Points, in no order, along strands that fork and pass close to each other.
In the rows, 128 means zero.
Two points are linked if the straight distance between their rows is under 110. Some points are linked to none.
Lugek: [112 173 155 105 113 158 186 116  61 170 152 174 144 178 130 106 139 132
 144 145 163 134 133 103 158 110 121 174]
bemu: [112  90 127  97 129 161 138 153 134 129 164  58 184 144 127 143  81 147
  55 151 106 112 120 161 133 102 160 121]
zizen: [102 147 175 117 129 113 104 119 160  91  89 130  99  81 117 150  82 137
 179  65  96 134 133  71 160 110 102  91]
Rela: [121 142 170  83 139 156 169  96  96 170 164 137 103 175 115 113  98 129
 164 140 120 151 140  71 157  81 108 159]
nivip: [ 73 138 192  72 145 121 100 123 142 114 112 104 126 122  61 149  57 136
 144 119  99 110 135  90 186 101 123  97]
tuti: [139 126 102 105 118 156 153 127 177 128 146 103 160 198 145 188 131 117
  63 141 138 145 108 172 154 106 138 146]
bakof: [132 156  92 161 155  99 123  78 155 106 118 172  69 155 146 130 191  97
 157 159 148 164 143 106 124 157  81 137]
varuv: [142 119 116 118 101 148 197 155 171 132 172  88 185 132 164 135 124 152
  74 100 136 144 130 166 140  92 139 164]
Mipe: [149 117  67 130 119 156  56 142 127 136 101 149 145 167  86 151 176 100
 103 132 146 128 110 181  90 177 179  91]
radod: [ 77 145 205 101 121 126 176 114  75 142 144 137 128 138 148 139  87 150
 159 150 131 107 110 105 172  96 106 153]
ponap: [129 105  95  81  97 173  46 161 153 120  94 118 150 135  83 154 106 121
 114  95 111  80 137 125 134 152 160  51]
Vivep: [120 135 169 154  76 105 186 167 103 122 147 133 187  66 163 127 143 154
 126  98 169  91 123 152 165 138 142 140]
vozip: [ 86 132 181  85 121 130 108 143 170 110 104  88 139  99  76 151  52 145
 124  90  94 104 149  94 173 103 107  84]
febin: [130 144  84 143 114 143  61 127 116 118  79 139 122 150 132 157 159 118
 125 119 126 127  98 168  96 169 163  93]
lesig: [117 102 163 158 139  96 183 124  68 149 186 185 133  96  88  52 121 149
 168 167 125 122 172 114  90 117 118 154]
Guga: [153 129 142 170  73 111 190 139 109 155 182 144 126 102 212 104 127 166
 163 106 131 126 111 153  93 121 100 178]
dod: [105 112 145 114 163  97  80 134 167 104 104  90 123 102  67 106  81 121
 111 134  88 111 156 100 130 138 132  73]
baso: [128 147 134 130 116 153 154 117  60 160 121 118 139 155 179 171 133 138
 124 145 107 146  70 176  85 122 155 147]
Veki: [ 94 158 171 127 104  84 146 136 139  85  81  97 155  94 206 185  97 130
 105 155  96 110  77 156 151 121 123 134]
gukud: [165  87 106 132 133 138 146 163 104 166 176 137 174 126  56  52 146 139
 105 135 167 125 189 136 135 119 145 150]
goge: [111 113 140 115 187 114  85 106 129 103 106 125  91 104  42 101  95 123
 145 120  87 127 157  78 104 128 147  82]
Kol: [114 103 112  73  92 169  69 164 157 115 111 119 153 105  59 135  89 140
 117  67 124  79 160 109 156 135 155  60]
vuk: [127  86 131 164 162  87 132 122 120 125 146 136 117  79  95  67 133 135
 128 155 121 123 162 119  81 146 136 118]
luk: [167  95 110 190  98 107 184 173 137 148 185 113 176  71 137  65 140 161
 108 115 160 120 147 164 104 140 139 142]
mipi: [149 145  83  81 129 171 111 108 160 140 129 128 127 236  91 151 160  85
 113 150 150 143 138 127 180 125 126 137]
nisa: [104 142 130  97 161 150  84 108 119 120 110 123 113 173  85 146 123 116
 113 171 135 122 118 111 162 145 148 107]
fis: [ 95 112 178 153 142  83 158 134 131 116 150 103 132 108 126 109  84 145
 132 152 112 117 134 106 143 118 102 134]
beri: [102 152 161 154 139  88 136 104 141 104  94 123  96 141 193 180 117 113
 146 181 103 139  90 105 137 118  77 150]
Fub: [140 119 121 113 116 172 126 127  79 161 120 106 157 181 117 189 127 127
  80 153  97 144  73 200  76 119 200 110]
fosib: [ 93 148 172 112 115 124  96 131 186 110  98  97 121  81 105 137  76 146
 149  56  92 109 151  84 159 106 106  86]
Boku: [ 93 147 188 105 138 116 115 107 119 107 105 140  86  94  99 143  74 121
 196  96  93 123 119  63 146  94 100 108]
rozul: [109 152 141  87 100 150 137 121 162 116 120 131 147 160 163 183 129 129
 113 108 150 121 105 131 192 103 120 142]
Sigo: [ 99 126 180 163 107  85 179 147  67 126 145 150 177  63 126  92 147 148
 149 127 172  88 125 142 159 138 149 127]
zadag: [133  99 149 111 121 144 164 156 105 141 171  57 187 121 145 135  73 149
  70 171 113 118 112 170 117  90 163 142]
tok: [114 153 126 120 172 122  58 104 134  98  76 117  83 124 134 166 129 112
 137 167  86 114  99 107 122 152 131  87]
futi: [142 146 112  79  70 185  93 155 105 133 103 168 134 150 130 163 144 125
 157  53 170 120 119 138 155 134 152 131]
Debon: [141 117 131 162 166  94 119  97 166 109 127 108  58 120 139 120 109 115
 154 161  79 139 133  87  96 117  87 135]
nenuf: [ 83 142 174  95  93 144 168 155  96 127 132 138 195 119 128 154 120 155
 121 117 175  97 123 146 205 122 157 142]
topo: [123 141 106 173 162  87  72 124 140  86  84 136 108 100 161 136 163 117
 133 151 115 125 109 152  87 183 123  92]
fiza: [154 163  99  98 128 155 135  95 131 140 126 155  79 188 136 140 159  97
 167 116 140 162 120  82 162 113  94 165]
suv: [125 126 121 125 143 115 116 130 140 126 121 169 124 145  57 105 160 113
 125 120 170 142 172 115 163 135 118 135]
buli: [102 101 116  86 139 151  99 154 166 119 138  73 166 147 108 152  87 129
  61 159 103  98 122 150 145 126 154  95]
Giruv: [124 130  97  57  93 187  51 142 123 119  87 146 116 148  91 178 120 107
 147  80 129 102 109 123 152 147 149  69]
Sem: [113 134 191 122  90 121 173 138 114 130 144 132 118  96 180 136  86 165
 165  66 120 114 116  98 146  97  97 152]
kas: [101 138 154 115 128 120 109 118 101 115  95 184 121 103 103 120 144 125
 163  90 155 110 133 106 159 146 134 118]
kof: [132 165  99  79 125 173 132  90 126 135 127 147 113 228 123 156 161 101
 136 148 160 145 124 105 182 116 112 137]
nen: [150 138 104 114  51 166 126 157  89 139 106 170 170 130 142 157 166 133
 134  46 177 127 101 171 139 134 154 138]
rere: [150 105 103 199 121  88 173 143 144 138 173 135 153 103 128  67 167 130
 108 150 170 140 154 156 100 154 121 155]
lezar: [122 111 121 155 122 118 130 160 117 127 142 128 179 103 105 102 150 140
  88 133 175 109 146 162 143 155 158 112]
Gab: [149 139 122 109  96 158  96 151 180 113 117  82 119  98 155 147  89 147
 118  59  87 107 129 110 116 105 120  84]
Dimon: [ 86 169 162 124 132 121 104 124  70 123  81 135 126 110 190 175 118 137
 139 151 110  99  70 136 130 144 135 120]
Vud: [135 118 141 161 148  79 129 118 209  93 134 123  97 102  83 112 102 120
 158  78 119 156 169  88 141 107  79 122]
Mobev: [138  97 138 135 120 114 210 141 121 172 202 125 157 134 111  60 117 151
 121 137 142 127 178 117 122  96 104 183]
Lev: [110 127 142 166 146  61 123 113 177  81 103 163 103  69  93  97 126 128
 167  80 137 138 171  94 131 134  91 114]
genu: [155 122 114 147 167 120  98 102 136 128 129  87  75 120 181 130  96 123
 129 161  57 142 101 108  65 126 108 131]
mokez: [169 126  85 123 113 157  94 130 199 113 128 101 104 176 118 146 130  93
  99 113 124 135 139 130 142 129 123 118]
momi: [123 135 130 192 103  79 172 132 121 121 138 149 146 100 184 127 160 140
 128 136 154 126 109 157 127 141 112 148]
Padu: [103 147 124 147 173  98 100  91 133 111 100 162  89 157 108 137 169  96
 148 175 141 150 139  96 154 160 113 119]
futu: [ 95 124 156 170 132  80 177 145  78 135 151 152 170 116 129  89 148 151
 125 185 152 103 131 138 147 145 135 136]
vadeg: [110 141 121 127 158 136  78 124  84 132  94 106 137 130 130 156 119 121
 100 184  94 105  91 162  86 155 174  93]
fazim: [129  98 133 112 131 143 111 145 153 122 121 137 122  98  46  86 102 131
 137  68 148 115 188 104 150 111 136 108]
bod: [160  95 108 110 164 143 133 106  82 147 134 179 108  90  71  65 154 111
 181 119 147 141 193  96  59 132 138 144]
sek: [152 137 104 117 154 154 126  88  82 157 140 162  99 187 152 133 158 114
 160 153 124 152 117 107  89 135 125 153]
Nopi: [104 139 102 115 173 126  77  98 140 122  96 150 103 179  92 148 161  99
 130 176 149 132 136 118 158 161 131 112]
Kogur: [128 132 124 157 132 106 148 133 208 116 140 111 149 159 113 116 152 113
  80 146 183 141 162 137 181 130 101 149]
punod: [160 118  84  89 124 165  74 136 177 129 126 119 126 202  86 143 134 102
 103 131 135 138 133 130 151 125 142 114]
Kad: [119 126 159 128 122 105 202 127 124 151 180 142 128 136 101  93 108 144
 145 122 143 141 163  97 153  83  82 181]
Gam: [149 117 142  92 139 182 137 123  95 169 182  81  94 136 171 117  65 144
 140 119  73 138 111  96  93  87 114 154]
sinak: [119 112 114 106 149 155 111 129 106 144 131 144 131 147  50  91 147 119
 121 143 162 134 172 116 136 134 149 122]
Dopu: [168 128  89 123 153 153 116 105 121 156 151  81  90 170 174 140 114 114
 114 158  80 149  87 128  60 115 129 139]
pivub: [145 130  96  63  65 203  76 158 108 140 102 148 158 166 103 165 131 124
 132  60 148 114 110 139 144 132 162  93]
zoz: [117 154 127 140 120 111  79 151 127  96  70 100 141  55 167 143 115 145
 121 109  91  93 108 132 107 153 146  77]
niz: [111 149 127 107 156 117  68 121 173  95  72  92 109 137 136 174 100 108
 110 167  79 110  92 112 142 150 118  84]
kuzu: [102 130 165 104 155 119 138  95  94 120 146 157  83 112  77 114  91 121
 200  87 109 148 146  63 132  93 103 128]
lugi: [142  89 134 138 122 108 192 164 118 165 180 128 168 105  72  47 125 145
 113 116 166 128 198 132 142 115 123 164]
katu: [ 92 101 156 146 174  81 184 115  74 153 175 141 132 112  78  64 107 142
 139 195 106 125 158 105 108 126 119 145]
raz: [107 160 170 139 139 100 141  99  88 138 136 136  98 143 200 153 114 133
 165 179 104 136  91 113 120 116  90 167]
Zatav: [115 120 159  99 166 147 154 101  96 161 159 123 106 158  75  92  89 136
 136 158 115 133 152  70 134  93 114 144]
fupe: [105 139 142 173 117  74 154 130 207  99 123 135 158 132 145 142 169 122
 110 144 178 134 139 145 195 149 103 151]
debi: [161 111  93 153 110 127 119 137 105 129 116 191 127  57 123  72 186 119
 168  71 164 136 162 133  87 155 127 134]
biga: [150 117 101 200 126  85 125 126 143 107 119 153  99  72 189 113 157 128
 149 112 115 133 119 144  70 159 103 126]
Nuzu: [136 152 112 139 113 147 100 124 110 120  88 145 120 139 164 168 162 119
 137 114 140 130  90 158 114 153 152 115]
zatep: [190  86  86 121  92 176 114 176 141 145 156 132 146 132  87  77 135 124
 114  59 155 133 176 134 127 106 153 140]
Laro: [158 116  91 145 159 139 138 110 142 157 172 128  89 153 130  89 135 116
 128 143 119 153 153 110  94 119  98 152]
Lidat: [127 126 145 171 131  93 201 137 162 127 172 104 161 149 176 132 129 132
  90 179 137 138 139 154 143 114 105 165]
Nari: [170 139  86 168 126 135  63 133 160 114  95 120  91  96 166 140 153 119
 136  88 104 131 104 145  58 149 139  86]
dasi: [123 125 114 107 130 168  95 131  95 141 105  97 146 161 127 164 123 124
  92 159 107 131  81 168  93 137 177  99]
manis: [106 132 147 127 145 113 154 128 205 125 146 104 154 164 115 142 121 119
  89 161 152 138 153 128 186 107 113 148]
pivi: [ 94 157 180 126 108 111 150 124  81 112  98 108 141 115 215 176 100 146
 129 154  89 112  76 156 140 117 122 144]
Maki: [159 127  80 177 115 129 123 135 181 123 114 106 135 133 150 148 173 116
  71 125 129 147 111 193  91 145 154 119]
tif: [102 132 133 158 159  88 155 121  96 129 143 130 144 133 132 113 154 130
 112 207 144 123 125 139 126 155 127 139]
suli: [ 62 160 172 127 124 103 163 115 124 124 118 168 169 146 122 137 156 135
 127 163 179 120 134 123 209 142 125 148]
napi: [113 158 149  87 136 154 186 108  82 170 159 143 140 204 122 118 128 123
 125 168 141 147 127  91 169  97 114 173]
sed: [ 82 149 165 124 122  87 118 131 167  85  92 103 158 101 165 176 115 135
 106 140 111  97 103 148 180 140 117 113]
nadi: [119 101 148 123 202 122  95 108 101 131 126 112  89  98  76  97  86 126
 144 147  76 126 153  74  85 118 138 103]
Gim: [160 138 141 100 114 162 128 117 132 141 137 114  70 125 164 138  95 134
 190  69  95 139 113  73 126  94  92 139]
libal: [121 117 148 164 169  85 121 100 133  97 111 175  76  80 106 111 135 120
 176 108 112 151 156  95  92 134 109 114]
Mizi: [110 106 158 122 183 119 119 101 104 145 149 108  92 135 106 103  90 128
 135 175  88 136 143  88 103 115 128 127]
sazit: [103 116 180 122 112 133 173 147  73 142 159  97 147 106 183 126  75 151
 126 151  96 109 108 132 117  98 120 148]
lopot: [127 122  87 178 160  93  95 109 136 101 104 160 108 113 145 117 193 103
 130 155 147 136 139 144  85 185 127 122]
Ket: [128 128 128 130 115 151 158 131  52 172 129  98 173 157 150 164 127 143
  94 172  98 152  66 197  87 103 184 143]
tepi: [184 130  80 157  90 154 133 147 171 132 124 115 122 135 164 143 142 125
 102  79 141 162 112 172  94 128 132 138]
Ruki: [187 132  73 132  93 173 120 118 145 139 117 131  97 174 167 152 157 112
 116  79 144 170 102 151  99 126 123 147]
Tos: [177 134  66 159 139 131 111 107 166 124 111 158  80 152 150 119 188  96
 150 118 143 169 140 121 101 144 102 141]
rer: [108 159 161 101 128 137  98 133 127 118  95 115 105 122 140 159  95 138
 145 128 120 107 114 112 150 115 121  98]
fefe: [ 91 135 222 113 107 119 174 125 106 134 140 128 111 105 138 146  64 151
 183  94 113 123 117  87 170  76  91 157]
gogem: [163 125  78  88 129 189  63 113 104 142 115 133  89 168  99 142 135 103
 153 113 120 126 122 101 108 131 154 100]
Vani: [110 156 176 117  93 140 198 135  61 160 157 170 165 143 142 107 146 147
 156 116 178 123 131 110 167 114 114 180]
tob: [105 120 140  83 146 153 102 125 113 136 131 129 110 170  60 117 110 123
 115 157 132 127 149 105 165 125 145 101]
vusu: [101 161 167 163 100  79 120 144 180  73  90 124 157  81 174 164 153 129
 121 100 147 112 117 139 178 150 104 114]
Vob: [145 125 125  88 151 150 133  99  87 137 132 167  78 124  93 103 112 132
 195  76 116 153 149  62 111  90 112 138]
rut: [163 120 110  69  96 194  80 138 160 130 126  87 100 128 125 139  80 129
 135  58  90 121 131  92 132 102 129  85]
Kipu: [106 157 147 105 137 144 149 108  63 158 139 121 117 162 174 153 110 136
 137 166 113 131  74 132 106 114 119 147]
Teg: [108 130 135 107  92 145 170 152 114 125 144 137 204 128 136 148 139 142
  92 119 178 106 112 168 186 131 162 143]
kedus: [122 111 168 118 129 142 156 136  67 163 175 108 118 116 173 108  74 159
 152 152  85 115 103 110  88  96 111 158]
gavep: [184 129  83 147 125 147  89 129 156 125 118 112  89 110 161 119 120 125
 137  79 101 134 132 121  74 132 124 111]
tanu: [110 127 131 103 139 141 155 126 170 118 146  86 160 177 134 154 124 120
  65 169 137 127 133 155 166 108 130 151]
belo: [161 107  55 165 129 152  76 145 115 129 114 148 158 140  94 116 186 103
 105 128 151 139 137 179  90 166 180 103]
piba: [ 91 130 147 133 160 104  83 140  67 110  87 113 134  84 137 136 123 140
 116 176 101  98  98 154  90 172 169  84]
Masu: [ 70 156 206  91 101 132 150 132  88 128 128 127 152 125 155 162 105 154
 125 138 143 110 107 128 181 106 130 149]
Kebep: [110 132 141 113 111 121 163 135 135 107 115  91 197 102 170 187 128 147
  65 128 118 127  86 205 146 124 165 125]
Tirav: [162 124 101 105 111 199  97 130  85 157 130 136 108 158 120 139 133 129
 144  97 127 140 119 125 100 135 144 124]
Mufop: [159 120 140 161  84 122 213 170  80 168 198 129 170  98 175 101 128 161
 134 113 150 122 116 166 113 115 134 174]
tapon: [153 124 128  70 119 173  95 116 155 120 116 101  86 138  84 137  87 115
 153  55  91 130 145  74 150 107 111  94]
podeb: [ 88 111 173 149 182  78 148 102  99 133 152 121 116 136  98  95 101 129
 140 224  93 125 145  99 106 126 106 146]
som: [116 135 167 118 121 111 155 114 144 126 132 144 111 142 104 114 118 123
 169 101 149 150 155  86 172 103  92 165]
tad: [110 115 117  40  84 188  93 156  99 147 115 154 171 185 101 180 115 121
 119 108 165 101 110 151 169 133 167 114]
nadel: [124  81 145 174 166  67 153 127 158 113 153 132 116  91  79  69 127 128
 124 142 134 145 182 116 108 129 113 135]
dipu: [105 107 135 163 175  94 100 139  64 129 118 111 141  82 119  97 140 135
 110 201 113 105 120 152  77 161 174 100]
galak: [ 90 136 121  49 109 189 116 123  99 146 119 132 157 196 116 185 117 133
 105 142 142 113 101 151 167 126 160 126]
fizoz: [113 128 140 156 185  82 107  82 151  98 119 142  60 126 112 123 125 118
 181 149  97 142 139  83 108 127  88 120]
toge: [123 148 125 142 114  85 112 145 157  96  65  82 165  95 173 177 113 132
  61 167  86 109  82 188 116 147 153  94]
sus: [154 105 105 163 128 109 131 130 152 122 127 171  94  82 124  74 159 121
 147  80 148 143 171 110 101 136  98 147]
lupam: [155 113  80  99 150 167  47 128 148 122 120  96  84 148  85 133 119 110
 132 115  84 125 135 101 114 140 152  72]
zeluk: [141 161 130 146  92 146 157 133  49 154 122 152 146 132 176 158 158 148
 135 112 131 144  66 180  89 138 171 140]
zize: [110 151 117 141 103 104 121 126 174 105  99 156 159 146 126 147 179 109
 106 123 193 128 133 162 185 166 125 133]
Rik: [155 120  96 140 154 111 117 105 176 122 121 146 100 135  69  95 159 107
 137 115 160 158 185  97 148 131 106 131]
mun: [156 101  78 163 123 136  93 138 107 131 116 165 147  92 114  85 191 111
 137 110 173 139 146 158  81 166 156 124]
Geka: [176 135 118 104 127 164 145 107 124 158 170 111  70 158 178 134  86 124
 161 111  83 150 106  78 107  86  89 157]
Nobid: [149 150 110 151  79 143 143 135  66 152 115 175 146 118 170 141 177 146
 152  79 172 141 100 174 100 140 159 153]
guder: [ 96 154 142 126 131  89  98 115 191  86  76 150 114 125 104 150 149 119
 143 105 156 125 138 101 193 160 102 112]
pog: [173 105 107  96 143 175 121 111  89 172 155 156  70 122 107  90 115 124
 192  81 106 148 151  78  74 102 118 156]
Rup: [108 136 132 125 145  99  70 131 167 101  69  72 134 121 140 173 104 122
  80 182  83 106 104 152 122 159 146  79]
Gufil: [132 145 145 114 133 141 122 111 127 122 119 113  79 125 158 137 113 130
 154 106 103 130 116  97 138 118 113 121]
Lun: [115 142 124 144 161 123 157 119 108 157 153 130 140 182 122 105 144 118
 104 219 138 140 129 124 122 133 113 154]
toluz: [142 167  92 133 126 144 146 100 104 151 128 169 107 181 148 122 176 108
 159 146 153 155 125 109 119 130 109 166]
rov: [120 138 134  74 129 153  83 116 169 112  97 139  77 143  58 149 115 106
 168  80 122 131 146  74 187 130 116  90]
Vil: [132 113 117 168 122 104 137 146 162  99 129  91 174  97 123 117 144 131
  71 133 154 105 124 181 131 158 155 107]
vago: [130  91 113 121 157 121 120 127  88 125 127 186 130  86  40  65 146 120
 152  91 160 130 199 102 112 126 140 134]
Bapim: [ 63 153 196  85 149 125 104 115 108 118 102 129 120 128 100 159  94 130
 151 148 114  99 114 106 176 121 126 101]
vitag: [120  90 135 174 179  80 124 130  96 128 133 123 128  71 131  85 130 140
 132 189 104 108 125 133  73 158 150 121]
Ruzet: [119 118 114 124 103 105 133 148 169 100  97  80 190  91 162 182 112 141
  56 127 104 111  79 201 127 139 159  95]
kem: [136 105 149 124 154 134 158 104  68 180 179 134  94 126 146 100 106 148
 160 166  72 129 121 107  57 106 116 158]
Dip: [124  96 152 155 119  85 199 138  61 159 188 184 130  79 135  63 120 177
 175 151 124 112 148 124  91 120 121 171]
fem: [171  97  80 158 132 105 126 139 167 121 130 172 118 106  82  73 170 104
 147 102 162 166 198 116 119 128  97 150]
Kar: [119 167 138 127 130 109  87 114 205  89  76 124  83 123 142 171 136 115
 159 104 115 128 111 100 167 153  90  94]
sutis: [140 130  95 152 158 142 137 122 119 157 146 121 151 196 107 121 164 107
  75 211 137 149 127 158 104 143 148 138]
Ditu: [122 149  99 110 118 113  86 126 198 105  87 165 129 153  92 144 170  99
 118 106 181 120 149 133 198 160 109 119]
lavi: [198 131  72 121  93 198 103 135 117 144 121 143 102 167 148 165 151 112
 141  65 121 162  95 145  75 123 156 129]
Sepub: [154 121  98 194 127  85 129 144 180 103 117  86 148  86 167 129 147 133
  77 142 121 133 115 181  96 158 134 119]
Zakub: [ 99 111 130 104 150 128  83 148 159 115 121  89 148 121  71 130  92 130
  87 154 102  93 150 129 155 141 150  89]
Mig: [128 126 118 169 145 100 105 109 119  95  97 162  82  69 159 105 149 129
 181 110 110 125 133 103  72 139 109 105]
pim: [118 119 104  71 112 160 160 126 156 124 131 114 185 197 153 221 121 134
  56 148 121 143  87 197 155  98 159 137]
mit: [147 115  77 147 114 148 142 136 157 141 140 115 181 191  99 130 170 109
  63 169 155 147 127 189 122 142 162 140]
gul: [114 138 127 153 100  94 183 151 109 127 131 164 199 126 118  96 192 125
 115 150 202 115 143 155 192 151 141 154]
betu: [153 116  78 125 154 134  63 132 193 103 104 103  88 117  99 126 121 114
 121 106  98 125 155  91 118 137 130  73]
fasi: [178 134  71 147 140 134  99 104 170 119 127 123  61 133 164 117 150 107
 148 102 122 159 124 109  91 133 101 130]
Pabe: [145 100  85 179 161  96 169 118 142 144 173 159 130 135 117  61 170 128
 115 189 139 145 171 139  90 149 103 156]
dotuv: [188  95 101 120  85 178 154 169 138 156 179 116 169 147 124  88 134 124
  97  75 160 137 166 148 119  91 137 167]
fale: [169 101 112 113 102 176 159 155 160 144 169  85 156 162 148 130 112 134
  82  95 140 141 138 165 113  88 141 156]
nupez: [116 141 124 129  81 126 181 151  99 137 131 151 213 134 131 144 183 131
  92 130 195 112 117 192 177 150 166 149]
Siru: [112 153 134 163  98  92  91 145 167  91  79 128 135  62 170 143 144 138
 134  88 126  90 113 146 142 167 131  89]
neram: [159 108 106 109 103 163 109 151 133 139 142 140 127 124  95  92 116 134
 141  69 158 127 166 114 137 120 136 132]
leka: [131 120 140 153  98 115 218 149 150 127 162  87 181 127 178 140 130 148
  84 146 145 129 112 184 138  99 135 169]
pas: [121 123 114 161 127 106 148 141 115 132 133 154 186 109  84  79 188 117
  97 149 190 113 159 154 154 168 155 140]
barif: [139 133 141 179  93 104 168 163 130 117 151 139 156  69 172 115 166 139
 125  91 160 102 113 173 126 154 135 136]
miz: [ 86 142 126  59 107 166 149 119 119 120 123 118 178 182 155 217 122 132
  77 136 128 126  74 180 172 106 161 136]
firu: [180 122  75 134 147 165 127  93  94 177 154 126  84 183 140 133 152 111
 136 151 107 171  89 133  50 120 134 150]
Tedit: [137  91 136 174 155  77 154 132 195 116 154  97 107 100 100  74 100 136
 125 118 104 152 167  98 115 114  91 131]
beg: [104 158 166 127 130 108 144 104 184 102 113 112 106 157 182 176 124 122
 150 141 130 146 106 105 173 116  85 147]
Naf: [129 130 145 175 143  84 176 113 174 120 161 123 113 143 154 118 141 136
 117 173 129 143 144 115 132 126  74 163]
zikel: [121 106 169 111 112 132 199 162  89 145 184  83 173 106 163 124  79 165
 103 154 124 102 108 156 132  86 144 154]
suf: [112 172 133 130 116 122  91 115  92 108  72 155 107 110 181 180 151 128
 154 119 128 122  72 150 128 152 136 106]
Nul: [130 130 128 193 129  86 155 126 155 109 140 136 112 103 175 114 147 134
 125 154 125 138 123 139 110 143  90 147]
zav: [122 148 151  91 132 131 116 108 164 121 115 146  90 144  91 132 115 114
 172  73 146 148 149  83 195 106 106 130]
nuti: [106 113 145 110 141 132 120 125  96 127 124 151 126 100  33  76  96 137
 147  73 142 123 175  93 134 113 136 104]
ruzaf: [123 139 103 184 148  91 117 112 110 125 127 150 139 127 128 115 187 112
 112 180 160 137 122 164 114 178 133 117]
tafak: [126 123 150  99 145 141 112 135 100 138 128  52 134 119 149 131  50 131
  93 177  76 121 100 120 101 109 129 134]
fod: [156 131  81 128 133 140  69 120 215  97 106  83  83 137 141 148 120 111
 112 109 106 127 127 115 137 143 121  83]
vova: [167  89 105  97 165 161 121 112  83 160 157 176  92 103  98  63 134 119
 188 118 110 142 168  80  45 121 124 142]
revur: [128 152 108 150 168  99  72 108 150  93  70 133  73 103 156 142 138 106
 140 147  85 124 109 123  94 160 120  86]
gede: [142 132 163 135  91 130 176 134 106 158 169 144  98 112 199 121 101 157
 180  91 110 127 106 113 113  88  84 171]
ser: [171  99 138 169  88 115 192 176  95 153 188 115 183  66 155  75 127 156
 124 121 157 102 126 166 100 127 161 144]
Bubad: [132 151 129 122 104 128  79 158 146 115  83  80 136  59 177 149  82 145
 123  98  67  98 126 127  95 121 129  82]

Follow the links from the first point to the second, and from the first to the third. Name the last point that the two ways share.
varuv / mokez / tok: Nul
toluz / ruzaf / zatep: Nul
Kol / baso / Ditu: pivub
Dopu / mit / zeluk: libal
tuti / vitag / raz: baso

A fork is a point with three links. Follow the links from the first point to the second and name the forks in between, in order.
Lugek / kedus: Mizi
guder / nen: pivub
pivub / libal: baso
Geka / goge: kedus
momi / Kipu: Nul libal baso
toluz / Naf: libal Nul

A fork is a point with three links, a tip a point with one. Leave the first point through the second and follow the links. Name the first fork or tip that comes.
lavi / Tirav: libal
miz / pim: Kar
fosib / vozip: kedus
Veki / sed: gukud
dipu / piba: baso
toge / Rup: tif
debi / sus: Nari
Boku / kuzu: Nul
Vil / lezar: Pabe
tif / ruzaf: Kebep
